Points on a hilly landscape, in no order, each with its height.
From any point a ball rolls to the lowest of the 2 points nearest to it. It stops when none of these is lower. Distance is the straight distance between rows; heights are no part of it.
k578: [ 89 110 135 159 101 137 128  83 124 111 108 128 110 139 148 116  57 149
  99 136 113 124 124 119 131 112 165  99 144 181 105  82  90 122 118 115
 161  65  98 164 102  89 130  85 102 149 123 128 133 136 169 149 144 166
 124  92 155 109  64 145 121 149 115]  (h 190)
k110: [128 143  95 121 132 132 137 163 131 160 134 103  97 138 123 116 142  98
 118 118 129  96  81 152 126 144 131 130 146 129 108 164 194  99 128 133
  86 132 130  96 109 143 141 159 100 152 144 153 129 103 153 125  86 125
  83 127  94 110 172  74 110  75 111]  (h 276)
k596: [193 117 102  93 154  85 166 151 107 181 183 145 163 151 113 124 180 114
  92 140 155  96 123 122 141 135 128 137  97 169 119 128 104 131 146  99
 146 146 154 123 212 158 123 199 118 159 107 128 151 224 143 185  64 117
 172 135 110  77 164  98 132 150 104]  (h 112)
k353: [136 106 130 123 169 119 114 139  93 187 166 101 153 131 168 105 119 150
 150 125 184  90 155 124 153 141 114 170 116 109 104 129  75 102 130 113
 167 126 140 175 149  96 132 149 179 112 162 115 130 170 120 151 102 156
 133 139 156 106 105  42 116 160 124]  (h 504)
k24: [162 132 112 115 126 189 122  70  84  78 142  82 112 158 149 137  93 174
 163 108 131 121 140 117 167 115 130 141 133 149 157 119  92 131 140 115
 129  16  79 154 204  88 140 122 138  83 129 203 154 162  95 147 112 130
 120 104 116 150 140 128 132 132  40]  (h 428)
k739: [167  96 108  97 142 132 136 146 169 149 153 132 139 120  95 103 161 164
 165  36 113 193 161 129 124 119  67 111 127 106 124 133  81 143 131 104
 116 152 156 150 168 202 139 126 176 124 162 108  63 135  84 129 212  65
 160 138 122 191 201 126 161 104 143]  (h 708)
k498: [142 140 161 152 165 111 134 169 147 161 164  65 132 108 176 159 149 123
 150 159 139 109 143 102 109 176  88 195 111  88 159 163 140 102 118  89
 149 205 149 128 103 138 128 142 179  59 127  81 119 117 104 110 111  79
 102 188 126 120 122 114 153 134 148]  (h 178)
k423: [ 88 121 143 160  76  68 131  92 116 118  87 121 138 126 149 140  88 107
  95 137 143 182 101 158  96  97 146 103 132 179 115  71 140 140 126  85
 144 148 102 112  66 150  83 116 109 179 111  98 100 131 167 169 159  82
 132 108 175 102 131 154 125 134 165]  (h 244)
k320: [111 130 135 116 160 153 134 121 154 174 158 147 138 133  94  84 130 138
 175 110 131  73 147 106 143 119 159 132 127 119  95 139 136 112  73 132
 130 138 192 120 122  99 143 107 143 168 127 114 107 141 143 119  88 192
 122  89 133 135 184 108 128 155  99]  (h 716)
k732: [152 140 108 134 108 131 108  97 107 141 160 176 155  97 119 135 131 175
 122 104 121 191 188 135 122 112 108  97 100 156 104 118  57 124 145 162
 136  59 110 175 186 161 116 163 141 137 185 134  50 117 102 172 118 138
 161  84 151 181 104 127 157 150 115]  (h 518)
k174: [118 121 123 130 108  83  58 114  57 147 121 140 140 156 166 101 154  98
 119 134 191 129  90 181 135 108 131 175 125 106 107  51 164 135 135 125
 151 138 136 115 110 127  95 196 133 182 150 154 143 177 177 178 122 111
 161 131 136  66 126  71  61 133 150]  (h 325)
k931: [149 118 188 148 131  86 119 120 121 123 114  95 135 134 153 171 133  72
 137 174 154 139 129 114  95 145 111 158 104 159 135  96  92 138 164 118
 139 195 111 108 108  86 103 112 118 121 135  71 160 175 128 145 120 123
 143 140 154 106 108 117  89 190 150]  (h 167)
k881: [118 187 132 134 127  93 113 163  91 131 151  76  95 140 172  91 151 114
 130 180 205  79  67 117 156 176 149 145 139 101 109 155 123 102 142 130
 177  99 124 166 130  84 147 195 150 146 163 151 146 123 163 111  85 170
  80 144 105  97 127 119  85 154 119]  (h 181)
k625: [107 161 157 119  99 159 118 145 139  63  97 111 107 121 168 149 100 171
 128 144 127 105 124 120 143 138 128 127 149  83 170 111 143 161 131 126
 144 113  68 137 152 115 125 132 129  89 112 155 193 162 129 120 109 149
 142 145  77 120 102 172 130 129 118]  (h 353)
k286: [156 147 109 114 172 166 124 158 152 139 152  85 102 150 163 139 123 139
 184 104 142 141 123  97 135 179 103 142 133  85 145 181 105 132 155 142
 131 128 128 158 141 109 171 112 176  74 155 122 122 138  76  97 143 139
 108 150 148 159 162 108 131 145 125]  (h 59)
k414: [110 102 123 120 137 132 132 112 128 159 117 138 150 130 141 128  79 119
  96  68 137 142 111 159 125 108 124 109 118 138  90  84 130 123 125  71
 118 152 120 142 133 156  91 110 113 155  86 113 180 206 155 164 150  95
 181 107 164  68 140  61 144 119 148]  (h 318)
k816: [122  99 112 122  86  88 156 162  87 110 131  90 140 126 149 115 117 149
  99 137 168 158 154 147 115 107  99 144 125 115 165 108 129 135 145 107
 160 168 103 140 109 168 128 175 145 116 135 132 139 104 109 141 155  47
 147 189 147 127 141 114 135  95 158]  (h 677)
k997: [155 115 110 149 125  72 122 123 100 166 136 150 160 140 183 145 144  76
  77 124 174 169  68 151 118  96 137  76  92 151  69  93 122 111 178 140
 130  90  98 138 119 151  93 180  83 195 149 114 119 156 166 190 139 113
 152  87 157  89 103  87 110 137 172]  (h 196)
k778: [ 92 121  89 117 172 187 129 108 132 127 150 154  89 134  90 128 117 124
 105 127  63  80 150 144 158 125 127 146 149 117 128 161 199 114  54 130
  76 100 160 145 105 102 132  92 131  86 111 178 135  75 135 109 117 136
  74 112 113 134 101  97 140  95  75]  (h 621)
k94: [158 169 102 101 115 151 130 105 109  67 102 149  97 135 106 182 148  60
 144 155 101 140 117 142 154 136 112 116 135 144 151 152 160 117 139 163
  73 108 127 102 127 120 135 148  77 106 149 156 169 104 120  87 115 137
 104 138 107 137 154 145 115 119 116]  (h 298)
k895: [171 117 137 150 158  75 127 138 114 173 147 161 176 135 138 123 135  98
  78 132 176 149 134 134 131  95 125 115 107 165 114  95  65 134 152 140
 118 124 112 159 144 133  98 145 121 156 133 102 113 186 163 193 112 167
 173  92 159 127  77 101 120 163 158]  (h 233)
k315: [ 96 115 103 146 108 128 140 123 147 145 123 152 107 119 111 119 118 124
  79 139  86 103 167 157 131 132 143 134 133 116 125 140 171 104  67 146
 126 145 171 121  99 158 143 135 127 108 133 145 133  62 150 100 130  96
  67 176 103 128 103 117 140  88 116]  (h 642)
k4: [ 81 145 142 135  98 181  98 121 140  90  89 174 161 102  74  96 130 135
 119 149  88  98 163 145 135 100 126 162 132  72 171 135 200 148  76 147
  83 172 178  83 135 152 116  94 139  83  75 155 142 103 124  59 116 148
 139 149 116 149 110 167 146  73 110]  (h 588)
k383: [118 127 175 139 107  63 126 124 103 101  96 132 139  97 158 188 147  83
  90 177 170 169 119 140 114 112 106 131 109 149 133  78  91 151 160 125
 137 166  80 121  76 122  87 128 115 157 163  83 117 120 130 154 149 104
 153 128 151 124  90 167 110 177 182]  (h 206)
k115: [ 53 122 129 131 114 182 103  99 128  88 113 153 125 115  94 121 109 123
 110 166  95  75 164 126 153 107 129 149 131  95 162 119 197 131  59 154
  97 108 158 121  98  85 126  96 110 103  92 151 131  80 142  61 128 178
 111 105 108 122  86 144 123 107  96]  (h 605)
k422: [128 143  95 109 144 156 157 151 171 155 136 110  83 116 111 153 158 108
 148  88  80  99 127 133 122 170  95 145 132 125  98 193 199  85  94 113
  84 148 169  97 116 138 136 133 117 108 123 134 114 104 108  92 116  94
  60 124  91 128 197  95 142  77  98]  (h 213)
k581: [165  94 124 119 145  50 120 145  60 175 167 108 164 152 164 125 165 105
 113 171 204 129 152 109 131 122  94 177  94 101 138 117  86  99 144 142
 162 174 115 139 103  85 126 208 139 146 218 108 138 149 112 181 132 103
 141 131 154 131 109  83  81 191 164]  (h 525)
k143: [ 65 108 157 156  83 137  97 142 155  92  76 129 163  71 106 129 129 129
 125 119 109 116 172 163 116  87 104 161 138  91 161 102 156 127  93 118
 106 170 133  90  85 174  97  93 133 109 115 115 117  76 113  73 164  82
 142 189 110 155 103 168 147  64 144]  (h 565)
k729: [154  96 111 153 108 103 177 134 144 139 135 109 111 133 171 137  79 142
  89 119 121 144  99 116 109 126 153  78 142 212 102 112  71 118 147 100
 182  84  87 159 127 151 124 112 107 160 131 112 130 149 144 160 142  96
 132 126 165 109 111 126 145 137 132]  (h 166)
k744: [106 104 135 157  86 120 118 126 127 113 129 147 133  75 120 130 142 175
 121  95  98 177 167 146 124  99  96  97 115 126 107 123  88 118 142 151
 150  83 105 153 143 183 115 140 129 147 176 100  77  60 114 141 151 100
 130 131 108 187 111 151 154 107 137]  (h 532)
k789: [127 139 107 112 168 190 146 139 175 147 138  59  79 138 147 145 138 158
 185  70  83 109 135  91 131 176  79 173 120  80 124 191 166 103 105 116
 119 127 148 137 128 101 147 110 157  67 136 131 124 140  55  73 168 108
  56 127 131 163 195 115 140 112 104]  (h 132)
k747: [160 138 127 120 137 178 100  67 113  57 100 150 108 151  89 171 111 100
 199 154  69 176 116  84 130 151 135 121 156 169 138 149 103 148 167 167
 102  46 123 126 129  69 130  69 122 105 149 173 114  81 103 115 157 158
 118  72 151 153 130 176 119 141 113]  (h 440)
k959: [113 180 154 104 112 146 115 147 154 100 120 151 121 100 110 150 139 158
 148 118 121 114 145 120 149 147 127 135 126  66 159 147 134 139 132 151
 140 128 137 148 157 155 130 139 147 113 133 135 176 125 118  86 132 138
 138 169  90 132 141 155 162 116 139]  (h 321)
k241: [ 65  91 167 170  99 104 131 102 166 153  91 108 130  79 115 115  88 140
 117 146 103 104 156 117 114 113 132 116 115 130 152  95 125 115  71 140
 145 144 122 102  91 112 137  81 125 138 127  74  91  72 149  91 157 173
  78 129 117 148  79 140 104 130 134]  (h 667)
k323: [ 82 110 159 148 101 154 113  85 163  76 112 127 115 109  61 109 107 172
 153 115  69 164 123  66 136 136 158 112 163 145 159 112  97 153 105 124
 153  99 145 124 106 130 147  50 142 170 100  99  70  83 145  85 190 170
 162 109 143 179 132 220 131 134 135]  (h 232)
k450: [145 117 113 119 132  85 119 133  53 158 167  91 162 146 158  75 160 119
 142 154 219  94 124 122 143 114 121 143  82 125  73 143  98  88 157 149
 169 128 122 156 146  65 144 207 110 161 173 122 154 163 119 155  98 155
 127 129 158 101 143  61  76 180 128]  (h 516)
k674: [138 153 113 122 151 191 114  72 129 112 144 151 121 153 122 123 115 155
 164 118 101 136 173 119 156 147 141 152 139 141 151 136 124 144 112 138
 121  79 148 155 187 105 154  83 177  79 104 168 105 155  89 141 114 136
 143 106 140 139 140 136 167 148  68]  (h 414)
k418: [177 134 143 103 135  85 144 157  94 136 140 161 197 132  80 113 167  83
  68 176 156  98 160 143 130 114 111 153 106 127 170 126 117 130 133 114
 118 195 161 120 191 177 100 195 113 108  91 136 192 179 148 151  82  97
 179 172 105  85 114 120 143 136 134]  (h 39)
k759: [ 95 131 145 145 122 162  81 137 110  89  89 128 114 140 139 122 107 102
 163 136 148 129  90 129 108 138 150 146 141 116  98 126 149 150 178 154
 127 111 115 121  91  70 111  91 116 129  92 132 135  94 116 119 127 169
 136 123 136 100 121 135 106 114 146]  (h 183)
k943: [107 128  81 124 131 170 135 106 140 127 114 139  80 146 114 131 102 142
 150  82  48 128  90 137 107 158 153 131 171 173  78 133 186 120 119 102
 131  80 128 120  91 113 119  86 120 162 113 177 125 103 144 150 142  87
 117  80 106  84 152 132 146  87 102]  (h 398)
k958: [152 138 124 100 176 159 138 124 162 164 157 160 160 132 107 111 159 144
 145 102 112 110 189 139 162  99  81 108  93 116 142 179 142  96  92 166
  66 151 172 136 182 155 163 139 133  64 148 123 103 136  97 100 111 152
 110 101 129 184 144  87 175 146 106]  (h 731)
k337: [ 90 117 160 143  80 146  84 142 134  77  73 145 140  81 114 147 134 125
 119 109 114 150 148 172 143  63 105 100 144 103 135 114 125 119 137 144
 103 120  93 114 122 186 104 122  96 139 160 113 130  80 107  85 155 115
 143 142  98 183 114 172 148  76 146]  (h 548)
k349: [127 107 151 145  92 157 107  87 164  61 112 160 145 108  61 117 138 173
 153  80  75 202 131 100 104  94 151  92 146 139 123 107  82 153 148 131
 130 108 128 111 132 179 126  65 120 172  98 111  80 100 116 114 212 103
 188 125 167 200 159 207 153 102 144]  (h 277)
k331: [164 144 131  92 189 145 133 128 170 184 145 201 152 151  81 103 160 134
 183  90 118 141 162 116 142 121 134  93 138 125 113 162 127 127  88 165
  82 161 196 120 155 148 171 107 142 134 147 119 102 168 115 119 112 170
 150  74 146 182 179 128 152 162 122]  (h 723)
k745: [126 113  91 130  96  73 171 132 115 141 102 114  69 117 181 159 131 125
  82 162 113 132  66 124 124 145 144  60 138 182 119 144 147 112 142 145
 145  93  67 113 100 124 158 166  75 152 172 109 111  74 159 132 124 126
  54 116  85 109  96 154  92 126 164]  (h 205)
k896: [123 116 159 155  97 150  96 103 112  73 100 136 117 134 153 149  98 145
 119 148 142 164 121 116 113 117 158  94 131 136  95 112  73 162 195 169
 174  72  73 135 122  76 119 114  91 147 115 134 141 116 112 144 153 163
 144 113 151 129  81 173 110 151 140]  (h 137)
k734: [116 142 129 158  81 108 104  90  87 113 132 118 116 112 131 122 133 107
 119 163 150 124 149 161 152 107 105 147 115 132 140  86 117  99 105 141
 135  80 141 149 123 129 124 175 130 142 172 147 125 115 146 113 114 118
  99 139 133 140 140 107 103 112 110]  (h 170)
k754: [ 91  79 129 135 105  92 152 119 143 139 140 106 134 109 126 124 128 155
 109 120 123 153 198 127 103 109 108 142 110 118 145  98 109 128  87 121
 154 182 134 142  63 165 129 119 163 111 155 107 103  85 112 115 198  49
 115 188 158 158 127 103 124 132 141]  (h 668)
k258: [ 97 114 135 120 161 173 130 120 191 149 144 162 144 110  66  91 119 145
 155 110  78  88 165  97 134 120 134 145 128  84 127 166 164 121  29 139
 112 184 205  96 108 115 168  70 144 118  87  98 121 112 124  82 138 160
 126 133 140 149 139 118 135 122 120]  (h 706)
k616: [188  83 107 101 150  51 156 185  67 199 204  98 183 158 133 111 172 109
 112 179 192 102 133  94 130 110 100 174 112 110 162 151  89  81 156 117
 150 178 144 120 149 142 139 243 135 134 177 106 127 127 121 188 106  55
 139 143 120 104 134  94 132 140 153]  (h 533)
k556: [ 97 131 158 129 128 122 112 113 160 126 111 124 119 110 132 161 125 124
 150 131 126 149 144 116 131 120 108 121 106 116 153 100 114 148 118 147
 116 156 113 112  93  92 129  94 131 123 172  90 106 128 117  86 142 195
 107 101 140 171 116 139 107 172 149]  (h 675)
k438: [ 88 106 169 152 100 127 159 130 169  74  76 100 100  98  93 102  97 171
 138 122  72 144 100  95  99 136 167  90 184 140 163 114 120 168 122  84
 141 138  98  98  74 113 120  54 121 136  70 117 112  90 153 111 173 149
 109 130 105 148 101 238 128 102 147]  (h 182)
k572: [106 139  78  88 132 197 148 125  96 116 130 103  99 148 137  95 114 155
 142  82  91  78  82 146 129 145 144 162 144 146  80 148 200 103 141  80
 136  58 118 129 145 101 110 108 123 154  95 224 151 134 113 155  96  96
 123  77  99  74 174  94 147  85  66]  (h 363)
k313: [ 79  79 125 147  99 113 131 120 141 166 125 131 155 107 105  99 116 129
  92 135 123 116 196 140 128  82 119 137  87  98 149 109 127 110  54 169
 132 152 151 123  76 137 143 132 123 124 165 102 109  54 122  78 172 133
  80 163 128 169 106 111 124 124 126]  (h 657)
k341: [129 146 139 161 156 143 113 149 131 152 162  51 109 134 214 153 130 126
 167 150 155 107 119 111 116 178 121 171 101  93 137 170 124  90 158 143
 157 126 134 154 120  71 151 141 147  49 149 118 124 113  84  96 121 128
  60 176 127 125  94 100 116 146 116]  (h 124)
k718: [129 126 121  73 110 109 167 193 104 110 118 144 183 124  93  91 132 147
 108 114 157 165 152 154 101 107 105 128 128  80 158 140 147 158 153  96
 131 218 133 121 118 187 111 148 145 117  83 133 150 145 103 138 150  69
 210 181 152 106 159 125 153 106 173]  (h 685)
k343: [ 83 112 132 152 132 152  97  89 122 146 150 135 131 128  96 103  75 145
 147 107 123 126 162 124 129 140 144 171 154 145 110  68 105 127  86  74
 174 108 173 159 131 127 127  74 195 140  83 113  92 146 147 147 139 109
 194 136 180  83 136  93 153 111 121]  (h 459)
k455: [192  96 111  98 151 121 180 189 172 136 158 138 145 147 113 129 145 142
 104  88 132 181 140 109 105 113  86  74 145 131 159 162  84 171 162 121
  97 163 113 153 160 214 164 116 146  88 115 100  98 131  98 125 185  76
 180 170 118 169 137 139 171 113 159]  (h 701)
k494: [146 155  88 148  88 137 116  98 102  90 108 100  96 152 180 168 119 102
 151 121 129 164  54 144 100 125 124 105 121 154  91 105 159 125 176 122
 127  67  81  96 128 114 107 149  85 170 142 162 134 121 124 154 124 106
 125  78 129 114 177 151  88 106 135]  (h 118)
k906: [119 145 138 132 149 164 122  98 151  88  87 177  89 114  96 184 123 114
 164 142  71 151 146 100 127 177 160 119 168 161 138 139 103 143 122 145
 121 104 149 115 101  87 141  60 129  84 119 127 115  81 134  94 148 152
 111 141 115 114  74 179 133 126 136]  (h 420)
k916: [132 106 123 134 162 101 121 136 119 192 166 148 138 135 119 114 111 132
 147 112 149 137 172 128 127 142 124 158 155 129 107 107  83 115  80 104
 164 140 183 163 105 141 120 123 207 141 158 108  76 125 148 162 137  94
 145 143 179 125 131  79 141 138 136]  (h 484)
k821: [144 155  79 143 138 102 131 115 121 145 130 126 106 141 173 151 145  72
 152 125 150 158  36 132 103 149 146  75 118 170  44 136 145 113 180 137
 126  69 101 127 108 114 106 161  94 196 156 132  95 116 154 160 113 139
 130  60 150  72 157 109  95 129 168]  (h 159)
k38: [150 112 123 116 126  62 111 149  69 152 141 136 129 161 127 104 127  97
  79 168 192 133 121 153 128 129 153 166 162 124 149  61 114 156 113 102
 166 169 148 136 102 150 106 182 175 165 122 151 161 175 195 158 137  82
 147 173 162  82 112  97  80 132 152]  (h 328)
k555: [172 101 116 143 124  75 182 187 145 181 164 122 129 123 140 128 138 134
  58 140 128 109  94 117 107 116 138  78 117 181 130 148  83 116 157 127
 148 113 101 128 169 188 141 168  96 159 128  87 120 131 143 155 103 106
 122 142 105 126  97 137 151 118 137]  (h 115)
k428: [121 158  86 120 119 118 148 136 106 122 146  98  71 147 175 147 132 116
 116 160 142 114  60 129 140 164 125  98 127 143 111 150 155 117 142 148
 131  78  84 152  97  70 154 164  99 135 179 146 139 105 142 126 110 167
  80 116 101 112 110 126  77 153 129]  (h 229)
k630: [132 140 143 156 123  91 129 134 118 158 171  74 137 106 162 152 151 145
 112 155 147  87 159 132 144 136 101 185 106 106 176 114 129  93 103 102
 146 134 147 143 144 161 123 193 162  90 166 128 125 140 139 128  90  93
  84 163 103 137 128 100 146 116 110]  (h 228)
k658: [127 185 150 109 156 140 129 185 161 121 129 108 108 118 121 121 127 125
 149 149 145  78  94  91 144 195 154 140 135  73 142 205 147 120 141 140
 137 160 141 142 144 118 145 132 137 103 100 134 203 132 137  76 110 172
 101 168 100 108 122 147 144 126 129]  (h 278)
k252: [183 128 141 136 145 134 133 141 154  97 119 180 126 144  90 127 138 127
 109 118  97 133 106 117 133 119 171  76 163 154 143 137 103 167 176 155
  91  83 107 138 202 167 118 102 103 140  88 161 157 169 135 142 124 145
 163 113 108 154 116 177 164  83  98]  (h 361)
k459: [184 195 144 118 161 139  89 110 124 111 154 146 141 136 167 162 165 113
 125 173 159 106 145 142 178 134 131 148 111 101 176 161 121 140 126 186
  84  86 128 133 200 125 149 147 155  47 120 154 121 161 107 134  79 171
 117 157  82 158  71 126 121 156  77]  (h 344)
k497: [167 141 110 101 173 120 166 161 152 174 148 154 152 139 103 125 153  81
 122 143 133  99 152 132 133 111 111 102 102 126 137 188 151  90 108 154
  65 192 178 100 156 155 173 164  81 101 122 103 151 115 116 106  86 128
 106 138 113 136 149  97 149 127 118]  (h 738)
k66: [127 124  84 125 112  93 187 172 163 169 145 101 101 104 162 169 128 114
  92 112 102 139  60 120 127 149 101  54 130 187 105 173 143 101 149 113
 119  96  81 130 121 175 143 153  82 166 152  78  93 100 134 132 108 111
 114 111  78 109 137 112 142 106 163]  (h 163)
k419: [135 171 107  95 162 166 140 135 110 126 149  94  82 144 130 118 168 123
 150 110 117  52  57 131 126 155 155 151 135 156  67 176 210 111 153 119
  83  83 116 111 125  80 108 121 110 156 121 201 131 127 140 136  73 137
  95  87  75  77 170  89  99 109  73]  (h 326)
k496: [136 199 132 113 163 136 127 168 124 111 147 105 115 147 113 111 152  88
 180 150 173  95  67  92 141 190 156 128 153 120  96 211 146 117 149 139
 122 119 141 145 128  83 147 135 134 132 125 143 154 110 132 112  71 183
 106 130 123 109 188 136 117 145 125]  (h 234)
k730: [155 137 156 120 106 116 116 130 110  89  99 150 175 138 114 140 152  93
 105 165 160 144 155 140 119 123 119 165 107 141 148  93 116 168 158 140
 113 198 130 102 146 129 107 136 106 117  86 118 183 191 123 145 106 116
 183 161 150 115 128 144 115 170 145]  (h 117)
k803: [106 156 176 162  90 140 137 124 138  76 102 103  85  89 158 162 110 179
 129 165 109 119 127  98 131 149 153 108 147 101 156 132  91 123 150 140
 195  74  93 153 128 110 142 133 117 105 139 134 167  89 131  83 128 142
  90 150  74 145  64 217 135 146 119]  (h 377)
k873: [107 126 131 131 132 123 125  99 146 136  90 132 134 118 130 173  76  69
 127  95 124 173  90 152 109 119 140 100 117 160  93 101 143 121 121  88
  98 169 115 102  68 122  84  80  95 163  91  79 142 156 151 131 161 113
 133 111 179  86 157  82 113 139 163]  (h 280)
k177: [160 123  82 139 159 128 132 106 129 175 163 181 172 145 128 100 111 148
 146  85 141 190 154 118 115 127 141 113 125 144  73 116  68 134 126 132
 158  88 157 173 148 137 137 116 164 155 144 131  44 129 112 183 144 140
 170  85 197 140 146 111 157 143 138]  (h 503)
k645: [119 177 184 145 131 154 114  93 140  76  91 144  81 104 139 183 117 115
 150 172  89 104 137 103 130 184 164 121 150 147 149 130  99 112 127 135
 146  72 127 123 125  78 128 101 112  46 111 145 156  91 149  88 113 162
  84 141  55  86  29 205 128 156 100]  (h 399)
k56: [170 111  90  80 143 115 196 206 160 167 154 144 142 139 110 125 138 114
  77 110 134 139 131 114  84 133 125 112 136 119 140 168 135 152 118  96
 123 213 157 124 125 209 163 145 137 102  80 109 140 134 114 125 152  40
 165 199 118 104 142 105 163  99 152]  (h 693)
k95: [ 91 136 145 110 129 117 132 110 184  98  84 160 113 105 112 161 147 137
 140 102  86 173 122 133 150 136 114  70 143 122 159 122 153 170 114 134
  77 160 101  99 102 145 130  77 123 141 143  97  98 118 119  86 156 173
 131 100 120 181 142 194 143 153 178]  (h 682)
k155: [112 104  92 138 107 175 117  95 140 120 120 126 113 141 122 127  82 143
 145  65  97 155 146 146 125 114 131 129 142 137 108  95 128 124 112 111
 129  94 138 142 113 137 125  89 139 141 116 151 116 119 123 128 175  92
 150 123 152 126 163 101 146  87 114]  (h 430)
k64: [117  72 154 144 107 114 106 102  85 139 120  74 170 128 158  97  88 180
 122 114 183 110 128 139 136  80 117 149  90 119 125  60  92 131 169  89
 165 134  89 141 157 108 107 141 135 151 110 121 156 192 126 161 130 143
 152 110 158 116 124  85 108 109 129]  (h 384)
k652: [152 102 156 114 126 123 110 139 151 143 138 173 175  96  88 119 192 142
 146  93 104 173 186 145  97  78  85 142 100  99 136 120  99 141 146 138
 108 185 167 101 173 194 116 138 138 133 170 104  66 125  83 147 170  62
 172 131 122 189 167 152 178 115 134]  (h 715)
k765: [ 73 121 145 111 153 178 118 123 178 119 107 124 133 103 104 122 150 156
 186 127  86  88 152  89 130 143 115 155  95  58 141 178 188 116  80 159
 115 175 163  83  94  62 156  78 120  74 104  98 137  95  89  47 142 186
  83 125 131 143 123 155 134 143 141]  (h 697)
k678: [122 156 114 120 114 115 115 130  83 141 125 137 138 165 124  90 148  90
 142 139 162 119  93 165 117 150 156 151 128 137  81 120 185 138 135 116
 143 154 162 112 109 116 111 173 125 175  90 157 153 172 165 157  67 149
 152 123 145  63 182  96  82 148 132]  (h 291)
k255: [126 108 145 171 116 151 116  88 102 110 138  65 110 157 188 121  82 183
 128 127 154 130 123 140 133 115 128 138 114 128 158  62  96 150 146 105
 165  82  73 151 147  77 145 129 145 101 140 152 137 175 110 145 113 160
 122 116 140 160 104 125  90 150  77]  (h 405)
k375: [115  97 161 139 147  77 111 159 128 187 120 138 108 153 140  91 112 118
 102 151 164  88  96 129  99 164 185 160 170 131 109  95 137 163  89  97
 196 185 153 128  79 131 107 111 182 146 103 113 148 155 194 149 116 104
 121 170 177  61  82  97  99 153 144]  (h 285)
k686: [107 121 126 141  84 121 152 146 151  94  81  82  84 115 133 138 107 165
 114 121  80 122  92 136 111 129 143  93 158 148 144 119 178 140 130 100
 117 136  65  84 101 135 117 123  91 145 117 130 139 114 152 124 124 125
  90 109  73 146 139 192 117  82 134]  (h 122)
k148: [104 124 148 149 146 140  92 140 137 143 113 144 103 148 116 124 114  98
 144 148 129 104 122 135  96 162 166 164 154 118 102 116 146 151 106 132
 144 164 169  95  84  86 123  85 156 109  89 103 130 103 159 116 112 142
 117 153 148  87 104 116 101 130 127]  (h 231)
k933: [164 136 102 111 146 146 152 129 133 120 151 154 129 152 104 106 144 159
 140 114 116 128 120 125 139 118 156 107 123 132 131 159 132 152 160 147
 110  92 125 131 191 125 149 132 127 149 105 162 113 136 100 161 101 163
 142  92 115 155 169 146 162 123  91]  (h 387)
k191: [162 166 168 146 151  93  93 147  90 130 151 127 161 123 174 127 169  96
 103 185 201 102 135 144 157 117 104 152 108  95 148 116  99 134 155 167
 111 115 107 148 168 117 120 167 135 105 141 122 136 152 130 147  85 193
 139 143  94 142  45 118  97 179 140]  (h 310)
k771: [ 71  76 145 134  99 107 129 113 101 157 109 106 177 120 120  78  65 124
  94 128 148 101 137 165 124  81 120 148 100 121 137  77 152 124  84  86
 131 178 132 130 101 125 100 125 131 156 102 106 157 162 157 150 126 114
 138 126 179  98 129  54 113 117 132]  (h 356)
k999: [163 134 143 127 135 161 105 113 171  84  97 203 136 128  70 148 138 148
 129 102  71 176 155 114 122 108 165  99 177 151 145 129  88 166 151 166
  84 110 130 125 174 183 135  56 123 112 113 140 114 135 114 113 183 109
 175 135 121 172 115 187 174  88 117]  (h 324)
k592: [ 98 122 124  95 132 148 173 147 186 112  78 132 131 103  93 125 149 144
 148 107  73 128 128 125 115 132 118 102 111  98 150 174 198 136 121 136
  84 210 123  56 107 116 136  92  86 127 104 113 145 123  93  85 140 156
 112 123 112 142 154 169 141 127 159]  (h 689)
k307: [125 105 118 156  93 143 132 108  97  86 105  86 100 155 145 133  78 151
 116 116  92 147  59 124 115  91 170  97 160 148 111 106 159 133 169  99
 112  82  61  96  98 108  93 115  69 170 100 167 141 116 158 165 141 139
  91  55 115 149 133 195 107  90 116]  (h 64)
k859: [153 180 113 118 123 124 118 109  88  93 139 152 115 152 111 128 145  61
 116 165 162 118 131 155 168 138 121 132 129 142 126 121 128 124 106 135
 118 108 160 143 145 116 136 170 112 132 115 157 178 157 156 128  85 149
 130 152 136 106 149 102  88 146 114]  (h 240)
k364: [171 129 157 116 153 104  95 141 106 153 129 173 194 107 135 124 154 117
  82 146 185 143 168 145 153  77  80 120  87 107 157 126  74 136 148 175
  81 155 107 134 152 146 124 155 120 114 172 100 117 137 102 143 120 181
 176 104 135 176  66 102 136 182 165]  (h 273)
k514: [151 158  68  72 143 178 179  93 118 116 146 114 105 162 125 106 132 163
 159  87  97 112 101 129 147 148 128 146 113 156 117 158 171 128 143  85
 121  80 126 118 208 124 131 122 140 147  92 202 131 165  83 152  84 110
 145  66 111 113 219 133 173 128  63]  (h 396)

Where does a ball stop that starts at each point below?
k674 | k307
k191 | k307
k315 | k286
k255 | k418
k177 | k286
k353 | k286
k514 | k286

Call two points neighbours if one is among the 2 nearest of the other. Go from one point of each pair to the other, from neighbour to neighbour, staying as low as possible. Name the highest point that can't be avoided.
k881 / k896 | k428
k555 / k896 | k578
k286 / k734 | k630
